Points on a hilly landscape, in no order, each with its height.
From any point a climber takes the steepest step (rise divided by distance) to one of its 2 nearest points. It stops when none of these is higher. Distance is the straight distance between rows; heights are no part of it.
J910: [186 181 143 138 146 116  81 146 107 132 142  96 164 128 144 111 107 101
 108 145 154 118 151  85 129 142 137 103 134 120 134 115 116 115 115 133
 137 123 167 131 148]  h=2.11
J982: [139 159  59 149 113 146 134 187 175  98 121 121 137 195 121 119  82 124
 165 129  60 167  79 106  87 140 147 139 157 118  74 133 173 129 131 159
 137 113 154 125  89]  h=3.11
J821: [ 85 118 102 115 140 103 133 180  62 122 125 124 125 140 104 135  79 165
 168  84 157 106 149 109 126 132  25 118 148 133 150 105  98 109 145 153
 145 144 105  76 117]  h=5.60
J742: [112 159 110 141 129 118 106 130 129 108 134  71 150 124 105 141  77 135
 124 120 171 116 152  71 147 126 110  56 124 119  97  74 146  93 135 168
 126 114 143 125  92]  h=2.36
J529: [127 129 146 102 149 108 133 113  92 113 141 109 104 133 144 133 143 116
 148 169  97 112 180 142 139 125 128 167 158 128 132 177  98 108 165  98
  93 122  82 129 183]  h=5.20
J818: [192 221 118 159 162  96  90 109 139 117 115 128 149 128 176  75 130 108
 113 114 139 111 124 132 167 133 182 112 128 101 133 152 114  95 135 119
 127  99 150 148 202]  h=1.57
J833: [ 66 135 122  94 109 131 119  56 164 114 124 129  98 103 115 161 119 133
 104 127 147 104 163 156 184  97 110 109 103 112 107 139  87  87 179 109
  90 115 124 126 144]  h=3.52
J937: [ 95 109 155  88  99 161 160 131 196 142 133 141 108 162 106 151 138 119
 145 164  89 134 151 139 124 124  83 171 142 119 126 162 129 132 156  75
 140 122 137 110 122]  h=2.49
J245: [143 137  60 170 138 101 130  90  87  74 111 116 160  86 155 156 105 112
  93 119 174 104 115 118 140 127 168  51  77 135 119  98 101 111 129 206
  95 153  98 127 138]  h=0.98
J126: [130 129 156 145 121 124 107 135 138 151 129 130 111  85 156  83 127 191
 119  86  86 175  72 163 131  83 183 140 138 141 100 114 161 140  76 142
 153 117 128 155 132]  h=0.82
J130: [136 163 164  96 172  86  97 141  75 131 130 137  90 130 162  92 143 132
 138 130 115 106 164 162 151 127 108 177 169 123 152 169  67  90 157  95
 124 121  82 118 217]  h=6.05
J575: [ 79  92 141 151 117 151 192 128 176 136 102 125 150 158  64 145 150 163
 177  93 136 145 106 138  95 108 100 119 115 149  99 110 180 158 127 114
 131 127 123  97  38]  h=4.33
J976: [ 92  82 164 114 101 155 136 155 154 152 129 147  96 105 130 133 136 181
 140 106  89 179  86 166 118  98 113 165 126 147 111  96 150 167  79 136
 154 127 139 139  80]  h=3.06
J806: [136  78 163 130 118 154 137  73 163 147 156 118 116 118 123 146 164 134
 120 152  80 133 136 148 126  88 179 165 125 139 111 153 167 152 135  93
  84 107 119 164 131]  h=6.16
J409: [138 164 122 152 131 130 147 202 101 125 116 106 164 164 121  94  84 162
 165  89 119 170  94  68  85 162 126 110 157 129  93  84 173 146  82 166
 179 145 136 103  74]  h=5.01
J82: [101 146 137 119 149 103 149 147 106 146 110 158 106 137 138  71 158 160
 163  66 129 121 131 172 145 121 102 149 130 136 132 130  99 124 132 107
 171 125 106  98 139]  h=5.91
J894: [ 82 131 145 121 122 113 108 116 136 125 150  74 113 134 125 116  98 181
 131 118  93 140 144 111 160  95 122 111 146 127  67 121 141  91 136 136
 117 102 110 135 114]  h=1.63
J276: [178 116 119 137 124 117  85  66 113 126 138  98 143  80 137 149 136  81
  78 161 159 100 144  98 166 122 178 110  91 134 119 124 126 122 121 133
  64 115 133 156 162]  h=3.10
J400: [160 144 208 105 148 128  78 121 109 155 162  74 136 126 128 108 137 109
 110 180 139 121 170 100 140 125 140 153 153 112 133 148 128 107 140  76
  86 109 143 151 169]  h=4.56
J512: [189 172 147 132 111 133 104 157 149 148 127 144 162 131 139 120 122  78
  92 119 185 132 129  97 125 158 110  91  96  96 167 108 121 140 105 123
 166 136 192 120 130]  h=2.32
J808: [193 150 128 123 122 139 133 175 118 145 142 176 134 147 159 108 149  92
 133 133 122 143  89 127  79 175 146 163 134 127 149 147 129 170  87 128
 163 147 179 142 147]  h=1.62
J43: [ 94 161 176  96 148 101 102 145 105 176 131 158 106 103 126 104 129 156
 117  91 148 113 142 169 149 120  77 136 125 136 161 126  82 108 124 101
 168 133 138 113 157]  h=5.13
J406: [102 122 169 128 120 148 170 145 164 162 106 109 159 176  65 119 168 155
 153 111 157 128 135 118 100 123  87 121 123 140 143 122 165 137 129  83
 147 129 144 103  63]  h=4.58
J422: [121 124 213  87 147 117  73 145  96 179 177  74 120 114 109 113 137 156
  90 138 139 126 150 111 145 110 112 142 162 119 147 120 132 110 114  97
 124 125 144 157 142]  h=5.09
J214: [156 153  66 127  87 162 142 113 183 105 116 190 100 132 169 129 106  69
 105 169 111 135  86 171 128 143 150 153 125 105 137 170 128 147 135 142
 128 104 174 134 159]  h=3.24
J55: [134  95  64 107  74 170 139 134 143 119 134 196 100  97 161 177 133  72
 105 157 131 153  64 153 100 154 114 162 104 131 148 126 124 184  94 149
 151 136 173 135 107]  h=2.56
J193: [147 112 171 135 129 142 140 170  95 158 139 152 156  99 111 142 135 110
 119 133 179 136 131 102  97 151 102  84  85 117 190 103 110 152  91 143
 157 188 147 128 105]  h=2.96
J185: [144 150 118 105 117 133 136 183 102 129 139 154 126 154 141 120 112 113
 160 125 119 147 117 116 101 161  93 174 139 122 111 133 118 145 119 121
 159 141 162 115 134]  h=1.86
J37: [168 149 168 109 137 120  83  89 115 125 155  58 125 118 164 131 107  88
 111 216  89 122 153  82 149 126 172 160 165 114 103 158 125 101 149 121
  68 101 129 156 175]  h=4.02
J723: [196  94 141 150 121 120 100  92 108 132 139 134 142  70 143 137 153  81
  64 147 164 120 111 120 128 123 170 107  73 128 154 107 126 145  76 137
 105 143 144 160 142]  h=2.76
J505: [196 190  76 133 124 113 122  94 153  89 107 172 130 128 184 106 117  54
  66 136 176 108 131 135 160 169 160  94 109 104 155 165  91 117 140 138
 140 112 169 127 194]  h=2.81
J724: [122 143 174  99 154 114  69 149  87 160 159  84 137 114  75 143 108 134
  99 151 197  97 168  95 139 144  44 105 145 125 182 104  86  98 131 119
 134 153 142 124 126]  h=5.15
J739: [165  82 116 160 154 141 190 114 105 137 109 195 129 139 132 161 203  83
 152 144 133 133  97 145  71 167 159 176 137 154 162 161 155 181 120 123
 126 147 108 136 116]  h=3.58
J281: [ 91 165 148 135 170  94 125 102 123 136 121 127 137 138 111  89 168 135
 139  83 178  78 166 152 161 124 130 107 112 126 169 142 111  92 162  76
 125 130 116 128 157]  h=1.60
J35: [122  75 149 106 133 131 122 201  34 139 153 137 119  92 104 174  98 158
 160 147 140 139 145  94 102 152  54 162 141 144 170 102  86 157  94 140
 151 172  99 107 122]  h=2.65
J815: [122 115  40 160 120 152 172 156 176 104 104 161 116 193 117 146 124 109
 156 125  65 163  58 148  75 145 141 169 158 129  83 140 174 144 134 142
 131 123 123 113  84]  h=2.80
J6: [131 133 123 115 152 105  61 130  50 114 160  51 122 103 139 141  86 149
 109 163 115 117 138  59 150 115 148 116 153 147  90  99 121 109 115 168
  84 126  98 155 138]  h=0.39
J392: [131 108 156 141 128 140 130 123 137 152 135 114 148 112 109 117 141 148
 125 114 143 150 128 122 112 103 148 116 108 145 133  96 171 150  94 116
 132 135 139 145  97]  h=3.81
J689: [ 64  29 172 102 113 140  97 109  76 152 161  72 140  91  69 156 122 191
 116 123 143 117 136  85 153  90 124 101 120 134 126  84 160 107 123 126
  85 145  93 158  91]  h=1.91
J175: [ 76  76 162  81  97 143 133  82 169 159 134 158  78 102 128 159 158 133
 118 151  88 126 157 175 150  95 109 166 116 122 121 169  97 126 161  68
 100 117 118 142 143]  h=4.55
J343: [100 169 113 117 126 117 125  86 149 114 117 139 114 132 118 139 108 100
 112 135 183  91 182 141 181 129 110 102 104 118 134 149  81  93 174 112
 114 121 144 102 163]  h=3.34
J268: [161 200 116 138 122 152 122 132 206 102 118 149 144 191 141  77 118  61
 133 162  90 136 117 117 139 152 158 156 148  82 141 182 143 111 158  91
 144 104 177 137 155]  h=1.81
J792: [ 88 122 108 128 146  90 153 157  80 121 107 102 125 174 109 102 115 183
 186  73 131 108 150 143 138 107  53 123 164 126 129 127 122 101 164 132
 146 126  70  70 118]  h=6.14
J11: [ 81 132  81 123 105 121 139  67 176 108 102 156  81 104 158 151 115 142
 118 109 114 132 124 188 174  97 132 119 109 121  87 144  89 108 159 140
 107 103 129 125 137]  h=3.80
J530: [145 125  68 131  62 174 135 110 195 110 126 185 104 125 156 138 134  68
  95 147 123 155  50 189 103 122 143 139  84 118 160 129 156 164 115 154
 147  90 169 142 122]  h=2.89
J141: [ 93 111  75  96  76 176 124 146 197  89 134 161  62 135 156 181 107 107
 129 178  20 162  95 140 132 120 112 179 148 112  74 159 122 128 144 146
 135  99 131 137 117]  h=3.78
J868: [137 138 141 163 158 104  93 161  62 121 142  67 155 103 126  93  78 176
 125 105 127 137 110  79 111 122 161 100 162 150 106  75 153 118 102 185
 130 149  94 137 127]  h=3.94
J830: [110 133 135  94 122 120 133 198  77 142 143 121 130 164  88 146 103 128
 170 130 166 128 165  89 107 153  30 134 141 122 158 119 112 128 137 113
 150 156 142  87 104]  h=5.42
J5: [132 152  96 166 138 113 140 153 120 119  95 124 149 153 136  98 109 147
 168 100 128 147 105 121 101 138 145 107 133 125  93  94 144 129 119 172
 158 127 119 117 105]  h=5.86
J227: [117 111 164 113 127 125  81 138 111 155 149 114 108  84 144 112 121 177
 109 115 101 154 121 137 141  90 140 147 142 139 101 100 122 125  84 137
 144 121 137 154 126]  h=0.66
J307: [103 172  70 142 109 134 138 130 159  80 119  87 139 167 124 146  75 128
 148 154 144 134 159  73 150 138 111  78 133 117  65 106 139  88 165 169
 118 107 134 110 102]  h=2.23
J913: [165 136 143 140 180 102 158 170  58 126 112 162 170 123 130 110 174 111
 153  93 196  86 133 129 105 180 117 101  92 134 236 140  81 141 121 129
 158 210 101 105 155]  h=3.69
J31: [ 55 138 122 155 128  88 131 107 116 140 110 144 117  97 121 103 118 204
 126  22 143 117  92 174 160  97 102  66 109 129 106  83 123 109 125 153
 149 137 103 123 109]  h=1.38
J701: [129  55 128 148 111 156 122  78 157 125 152  93 121 114 134 164 144 142
 112 164  75 153 101 128 115  84 201 148 119 147  87 113 186 146 110 134
  56 110 117 175  98]  h=5.16
J807: [130 168 165 137 159 101  80 128 102 152 127 157 142  88 120  93 125 157
  85  53 166  92 123 168 156 120 111  99 107 130 163  97  94 117  99 113
 167 155 137 122 168]  h=4.64
J120: [138 137 123 158 143 129 129 119 185 122 123  84 133 158 142  82 118 164
 156 124  39 147 120 124 114  98 187 128 171 123  72 137 165 102 131 129
 126  86 100 141 126]  h=1.41
J466: [ 91 117 148 124 153  95 158 140  84 134 102 123 121 168 120  85 152 191
 189  55  95 111 141 171 141  95  93 143 174 125 121 140 128 109 143  90
 153 107  72  96 139]  h=7.01
J979: [112  83 116 135 110 156 202  66 163 132 105 162 128 136  94 175 184  96
 121 148 186 107 149 159 124 125 122 111  78 147 162 149 156 171 151  92
 104 133 136 112 107]  h=2.02
J722: [121 188  45 119 109 143 165 108 172  67 104 123 111 179 146 138  64  88
 139 167 143 120 150  97 145 162 122 104 138 102  78 158 110 100 186 158
 108 104 161 101 120]  h=2.09
J813: [ 95 127 176 121 138 118 154  82 159 143 109 142 136 149  94 108 193 130
 153 111 173  95 175 155 159 111 122 132 103 114 160 165 130 112 181  50
 125 113 121 114 133]  h=1.73
J519: [152 106 104 165 178 108 174 102  83 112 123  80 149 177 120 147 169 114
 170 161 127 105 180 101  97 133 178 142 150 155 129 155 164 140 164 127
  73 136  77 123 128]  h=5.54
J665: [105 129 139 136 157  98  97 117  72 144 132 134 121  90 137 110 118 175
 105  77 138 108 119 157 150 115 134 116 112 148 131 108  89 115 120 137
 117 149  96 131 159]  h=4.15
J839: [113 158 184  93 136  95 116 171 120 141 139  41 128 161 109  77  97 179
 133  97 101 144 146 103 127 101 107 106 197 127 105 119 174  77 111 128
 164 109 117 117 109]  h=0.97
J88: [155 178 117  99 154 106  89 139  79 125 123 151 134 126 128 154 113  88
 102 148 193  84 171 119 145 187  76 103 130 118 175 145  50 108 168 136
 121 152 134 101 166]  h=4.41
J970: [110  69 175 103 130 136 143 153  68 170 145 145 116  92  85 171 146 145
 149 153 155 123 164 123 109 138  64 143 113 149 178 121 101 155 125 104
 127 170 110 117 112]  h=2.45
J774: [202 157 146 123 122 128  79 181  84 145 141 158 131 102 190  92 125 117
 120 134 103 161  79 132 100 165 166 170 149 115 129 119 118 171  72 134
 169 132 161 157 160]  h=1.35
J607: [142 131 135  97 114 136 127 115 145 117 135 131 112 145 146 136 122  87
 134 196  65 132 158 131 129 142 143 186 168 119 121 199 110 122 167  97
 109 110 132 140 167]  h=4.59
J73: [ 76  86 142 108 115 123 162  91 168 138 111 160  96 128 119 145 157 152
 151 104 119 112 156 192 153  95 109 141 114 135 113 160 108 139 159  91
 111 117  99 106 116]  h=5.02
J989: [122 134  75 124  86 186 112 156 207  98 134 123 110 170 140 146  89 114
 129 169  40 165  95 108 124 121 140 143 154 114  77 127 161 129 131 149
 132  94 155 137  93]  h=3.42
J681: [124 151  92 129 139 128 173 144 162 122  96 150 128 175 138 100 146 149
 190  98  88 134 105 164 113 136 130 156 143 123  99 152 128 131 140 116
 168 115 108 108 118]  h=4.92
J632: [111 100  92  92  80 167 147 177 137 131 143 210  81 116 136 171 138 112
 142 131 109 172  80 151 100 157  71 184 112 133 134 133 107 195 100 127
 159 151 177 126 107]  h=2.30
J503: [168 114 153 150 138 138 166 114 133 155 112 177 160 115 132 114 200  83
 115 125 177 119 124 144 103 153 148 119  84 139 199 142 144 175 105  98
 157 155 142 141 130]  h=2.78
J83: [ 69  53 154 107 133 120  91 112  63 147 148 113 126  67  93 163 117 183
 112 107 140 110 133 121 160 114 116 131 116 160 145  96 114 115 122 118
  82 160  83 149 121]  h=2.04
J27: [123  81 146 133 139 126 150  81  98 125 143  99 144 141 101 158 171 136
 153 155 140  97 173 117 128 115 170 136 121 140 124 139 159 128 165  97
  59 135  90 145 139]  h=6.56
J326: [ 91  71 159 124 131 135 133 140  79 155 153 113 145  85  62 174 123 156
 124 141 187 111 146  96 122 140  69  97  91 143 183  91 104 140 130 127
 117 191 110 123  83]  h=2.31
J543: [132 160  82 127 116 120 153  75 145 103 103 184 109 114 154 141 122  71
  83 137 196  84 151 153 165 153 128  87  86 119 154 144  80 129 166 133
 128 127 156 102 168]  h=3.12
J626: [114  91 136 114  96 156 150 138 172 152 122 173  98 137 129 147 156 134
 143 133  98 154 123 173 106 116 116 172 128 133 127 138 133 168 121 110
 136 131 147 125 105]  h=2.72
J880: [ 94 101 123  85  95 169 131 104 186  98 139 141  89 125 137 167 108  95
 130 197  32 137 145 139 136 124 119 175 158 111  89 170 101 121 160 116
 110 105 116 138 124]  h=4.12
J203: [134 175  82 112 129 106 139 142  96  87 114 100 133 176 131 142  80  96
 163 159 158 115 177  95 128 167  95 114 140 114 115 146 104  95 179 149
 123 126 119  86 149]  h=2.98
J816: [120 155  90 129 166  86 127 133  46 109 113 164 128  94 145 109 115 154
 130  69 135  91 130 180 146 136 112 120 125 172 148 125  55 109 134 147
 133 159  69 105 189]  h=3.68
J589: [ 87  66 168 150 116 150 162 117 135 148 130 126 127 111  94 145 155 177
 145 104 123 150 117 157 115  92 130 135 118 156 105 105 156 164 113 119
 113 145 102 133  83]  h=3.43
J270: [120 133  97 146 133 110 105 113  94 105 116 147 131  58 155 147 112 128
  90  98 163 128  92 149 141 126 139  67  66 126 149  75  81 127  97 184
 131 157 113 135 138]  h=1.14
J333: [112  91 176 122 113 150  99 166 108 163 154 140 136  58 101 156 125 125
  95 130 171 171 106  93 118 127  92 103  83 119 162  78 115 154  62 133
 176 159 182 135  84]  h=2.73
J825: [ 66  82 139  97 146 120  80 123  77 148 164 103 122  79  76 182 108 165
  98 122 177 101 144 106 160 140  57 119 115 149 165  99  63 114 128 139
 111 160 103 131 126]  h=2.18
J888: [135  67 162 139 112 178 161  94 185 159 145 105 136 132  90 175 177 105
 116 185 115 135 140 112 103 102 147 148 118 150 133 132 195 158 147  92
  78 124 137 150  96]  h=5.30
J952: [157 166 129 160 108 128  84 135 171 135 134 112 152 103 131 102 104 137
  79  99 147 161  92 108 144 111 138  85  92 108 106  68 133 114  78 159
 170  94 189 149 114]  h=2.74
J152: [172 131 104 141 119 135 108  80 140 100 133 106 130 109 164 153 103  73
 113 203 112 112 158  99 145 125 187 145 130 135 106 157 123 127 142 157
  67 110 135 156 163]  h=3.51
J954: [100 126 146 128 136  85 147 153  98 134 122  65 124 164 112  75 112 197
 170  80  83 127 137 107 135  92 118 107 189 134  87 123 178 100 139 138
 147 116  64 107 111]  h=1.08
J549: [161 172  98 149 133 158 126 133 194 109 119 114 141 187 146  75 120 111
 153 155  49 145 103 113 108 130 184 152 175  99 105 156 169 105 147 119
 127  96 136 133 136]  h=1.61
J149: [131 198 150 132 170  94 117  98 136 117 121 104 131 150 146  87 139 110
 128 122 135  97 168 132 164 133 150 132 142 100 139 162 108  83 171  95
 124 109 123 132 175]  h=1.48
J874: [105  88  91 134 120 120  98  85  93 108 133 108 117  81 137 167 111 144
 111 128 130 115 128 112 164 106 156 102 105 153  89  92 113 120 127 158
  73 136 102 154 127]  h=0.70
J698: [111 103 118  97 107 149 154 208 107 124 142 166 106 142 124 152 115 152
 168 113  96 179 102 134  99 146  55 191 148 136 107 126 116 178  96 123
 174 150 134 100  97]  h=2.07
J567: [121 107 130 150 148 113 155 128 134 118 124  72 140 175 112  92 137 189
 170 103  66 146 106 123 110  89 166 118 176 146  63 131 192 117 132 134
 135 102  70 131  90]  h=1.22
J987: [169  76 114 145 133 159 211 107 128 141 122 196 146 131 133 152 198  61
 111 153 162 132  94 151  64 166 135 132 101 141 201 155 160 201 105 122
 135 153 145 138 114]  h=3.13
J919: [ 88  99 155 123 125 125  93 125  99 135 156  65 136 114  93 131  94 186
  98 106 144 122 132  81 167  94 139  89 138 136  86  71 168  87 120 155
 105 124 111 158 108]  h=1.77
J824: [126 120 170  85 142 116  46 139  80 136 160  71 111  93 155 120  99 163
  93 133  88 137 124  94 161  99 162 142 169 138  94 109 133  98  93 144
 112 106 119 168 146]  h=0.52
J834: [ 88  75 143 112 126 120 151  57 129 130 120 140 113 131 114 152 167 158
 136 117 126  95 152 176 166  95 154 131 114 129 115 160 137 134 175  87
  68 128  83 143 147]  h=5.63
J296: [149 126 104 113 150  97 115 163  41 125 120 196 110  83 174 134 120 115
 134 116 140 113 134 159 120 164 110 150 119 157 153 133  46 136 111 144
 137 169  87 107 179]  h=3.23
J321: [180 116 159 155 132 111 131  96 113 146 128 159 149  76 157 106 193 108
  86 117 165 127  98 162 108 122 177 120  77 126 190 130 131 160  82 122
 140 153 127 155 156]  h=2.48
J738: [206 185 149 135 151 105  68 127  98 140 138 110 141  93 177  84 129 100
  90 146 133 122 133 107 132 135 194 140 131 123 135 131 108 125 106 115
 117 114 153 156 185]  h=1.85
J498: [124 156 118 115 157  77 117 118 104 116 110 146  89 113 186  97 130 145
 150 107  77 126 137 179 158 116 146 160 156 127  97 162  87  95 157 120
 113 111  85 130 201]  h=5.03
J108: [126 129 158 110 115 144 161 169 115 155 141  85 167 169  81 134 123 123
 156 148 166 129 172  81  90 154  77 113 130 124 146 112 156 136 125 103
 133 144 159 106  77]  h=5.00
J303: [138 149 131  94 178 104  71 146  73 133 155 102 144 104 102 172  94 123
  97 130 191  78 161 105 146 177  35 107 142 145 191 108  32 110 135 142
 128 157 109 120 160]  h=4.80
J379: [125 157 120 114 123 119 153 139 140  97 126  83 124 181 130 138 101 115
 173 168  95 130 169  93 124 144 113 140 168 115  93 150 137  99 164 134
 110 103 125 108 128]  h=3.19
J540: [ 81 132 128 156 122 111 127 131 120 127 117 150 143  84 122 122 115 155
 105  61 171 125 105 151 134 122  97  63  83 128 146  69 107 124 101 171
 158 154 121 124 101]  h=1.27
J190: [138 157 126 129  95 164 108 125 224 128 117 171  97 130 166 105 120  94
 111 147  67 150  97 187 140 111 153 166 123  97 130 155 134 127 136 102
 140  96 171 149 154]  h=3.67
J230: [125 105 150 142 121 140 168  77 179 146 120 148 137 137 105 131 203 107
 146 134 159 111 149 156 135 114 159 137 100 133 156 164 163 152 147  75
 112 127 144 144 134]  h=1.88
J426: [ 99 102 119  89  81 184 187 126 194 130 123 167 104 161  96 191 134  74
 131 192 137 127 153 118 133 150  70 158 126 134 137 170 128 158 172  93
 117 123 179 103 113]  h=2.34
J640: [154  78  69 157 163 132 210  95 119 112 112 172 108 165 127 155 188  84
 159 155 135 101 127 140  96 164 164 176 151 154 139 185 156 162 158 123
 100 133  94 111 122]  h=4.14
J483: [132 193  66 120 103 154 152 126 192  74 121 145 122 190 131 116  76  68
 136 164  96 136 127 104 131 153 127 139 156  78 110 192 136 113 171 120
 128 117 176 118 138]  h=1.95
J613: [120 139  48 158 146 105 192 137 141  99  74 140 138 180 117 111 118 164
 203  85 108 137 104 146 114 144 128 120 140 129  69 131 142 121 146 156
 156 116  92  83  93]  h=4.99
J857: [114 116  94 141  95 177 183  96 199 113 102 179 118 169 115 155 159  77
 127 166 147 116 131 150 122 141 129 148 123 134 146 180 156 154 167  99
 107 115 161 117 104]  h=2.19
J671: [ 59 124 106 150 128 100 125  99 121 122 118  96 123 119 117 116  96 202
 128  60 113 129 122 132 171  91 117  70 128 136  73  85 145 103 134 171
 121 119  97 132 100]  h=1.50
J262: [101 117 169 113  97 164 135  93 218 134 121 169  89 127 144 123 158 112
 117 139  61 136 133 195 140  84 139 166 123 109 124 169 125 124 156  73
 126 102 140 138 136]  h=4.11
J573: [123 156 202  68 160 125  31 160  90 174 174  79 118  94  84 136 101 157
  73 113 167 114 135  97 167 120  86 123 166 115 167  96 112 103 100 126
 158 129 153 146 132]  h=5.61
J781: [103  78 154 151 102 173 166 126 214 152 128 101 138 165  70 151 163 150
 135 144 105 148 112 123 103  93 128 133 116 152 119 107 196 154 140  95
 113 117 140 124  53]  h=4.77
J12: [126  85 115 113 134 116 124 182  22 112 139 170 112  78 144 170 116 143
 154 128 122 126 129 129 106 152  85 173 125 153 142 111  65 148 102 163
 133 172  80  96 149]  h=2.88
J509: [146 135 123 165 151 100 107 119  97 121 136 102 163  85 145 103 111 154
  98 113 135 138 101 115 119 119 183  89 114 137  97  80 158 131  78 176
 118 131 115 159 135]  h=3.45
J522: [124 191 131 152 133 118  92 142 156 133 122  74 146 127 125  87  78 162
 101  90 153 138 118  84 153 110 125  67 120 108  88  75 159  86 104 164
 157  98 164 126 113]  h=2.53
J922: [223 189 112 135 112 116  89 134 161 121 113 158 147 129 163 100 125  50
  67 120 187 122 116 113 136 167 139  81  90  80 158 140 102 116 111 132
 165 115 192 130 164]  h=2.54
J687: [168 129 104 144  71 161 126 134 176 134 133 180 141 112 152 120 139  88
  85 116 144 166  58 166  86 132 145 125  74 102 176 102 153 168  82 152
 168 118 190 146 112]  h=2.60
J87: [136 113  65 163 123 119 133  79 119  84 122  90 156 116 142 168 108 116
 122 153 142 117 151  97 132 121 178  76 100 146  88 105 141 125 130 186
  71 120 106 132 117]  h=0.84
J15: [156 107 134 163 115 156 120 132 161 138 139 109 131 138 135 134 138 128
 123 158  84 155 113 123  94 110 175 150 139 147 109 112 176 153  92 143
 115 112 147 154 105]  h=4.35
J132: [204 132 130 130  87 146  99 136 185 136 129 155 149 118 135 124 130  53
  66 140 172 154  88 103 105 150 118 100  70  96 169 120 132 155  80 161
 175 124 207 152 109]  h=2.33
J620: [131 148 166 117 133 132 136 128 172 118 131  36 142 198 113  90 124 129
 158 172  82 138 167  88 109 115 137 132 186 110 106 137 164  90 154  98
 116  98 115 128 125]  h=3.44
J52: [178 134 120 174 114 120  73 112 136  95 133  99 164  78 143 109 108 122
  70 113 148 147  77 100 124 112 178  76  77 119 107  65 144 127  65 188
 140 116 148 164 114]  h=3.04
J978: [172 146 130 152 124 148 102 159 130 141 133 147 123 113 181  79 126 149
 132 107  70 178  64 158  91 121 183 170 155 133 124 107 156 156  70 152
 156 117 148 158 128]  h=1.04
J964: [155 153 123 110 159 103 137 164  62 131 117 167 152 148 129 116 147  92
 138 121 184  82 165 128 113 191  83 109 113 125 202 149  86 128 147 116
 151 169 131 102 160]  h=4.03
J790: [126 125 173 158 130 113 118 194  90 138 144  76 155 116 103  96  87 173
 137  89 130 155 109  79  92 126 141  95 155 142 119  71 181 134  71 171
 173 140 120 129  81]  h=4.43
J489: [112 128 170 131 131 149 157 132 197 141 116  75 151 207 102 111 166 146
 165 136  92 126 135 106 102 112 147 145 161 129 127 159 183 116 148  74
 131  99 114 117  88]  h=3.74
J860: [113 159  78 113 141 102 131  84 131  91  86 171  77  92 183 129 112 137
 118 133 100 118 126 178 180 115 154 138 126 129  86 163  61 100 167 137
 103 114 109 130 185]  h=4.28
J597: [134 105 123 146 139 147 161 155 176 134 116 136 141 186 109 102 166 139
 180 114  70 144  99 136  96 129 161 171 173 134 109 151 180 134 127  93
 139 109 104 105  80]  h=4.21
J684: [176 131 151 155 164 108 139 172  68 144 124 169 166 103 155 115 148 106
 120 105 169 122 117 122  89 169 147  93  92 119 189 108  98 162  97 160
 150 190 122 123 146]  h=3.29
J771: [129 113  72 153 159 118 201  89 128  97 100 138 141 187 114 141 164 101
 183 139 150 100 166 124 127 158 165 144 145 142 125 185 150 125 173 124
 100 116  77  87 122]  h=4.75

For each start below, name the point where the climber stops.
J954 | J5
J824 | J27
J87 | J466
J193 | J573
J230 | J806
J839 | J466
J818 | J130
J35 | J466

Call two points neighbours if one is among the 2 nearest of the other. Go from one point of each pair to the other, from neighbour to neighbour, staying as high as possible. Name the lowest point that can't be avoided.
J27 and J573 | J321
J5 and J573 | J512
J5 and J130 | J815
J806 and J466 | J575
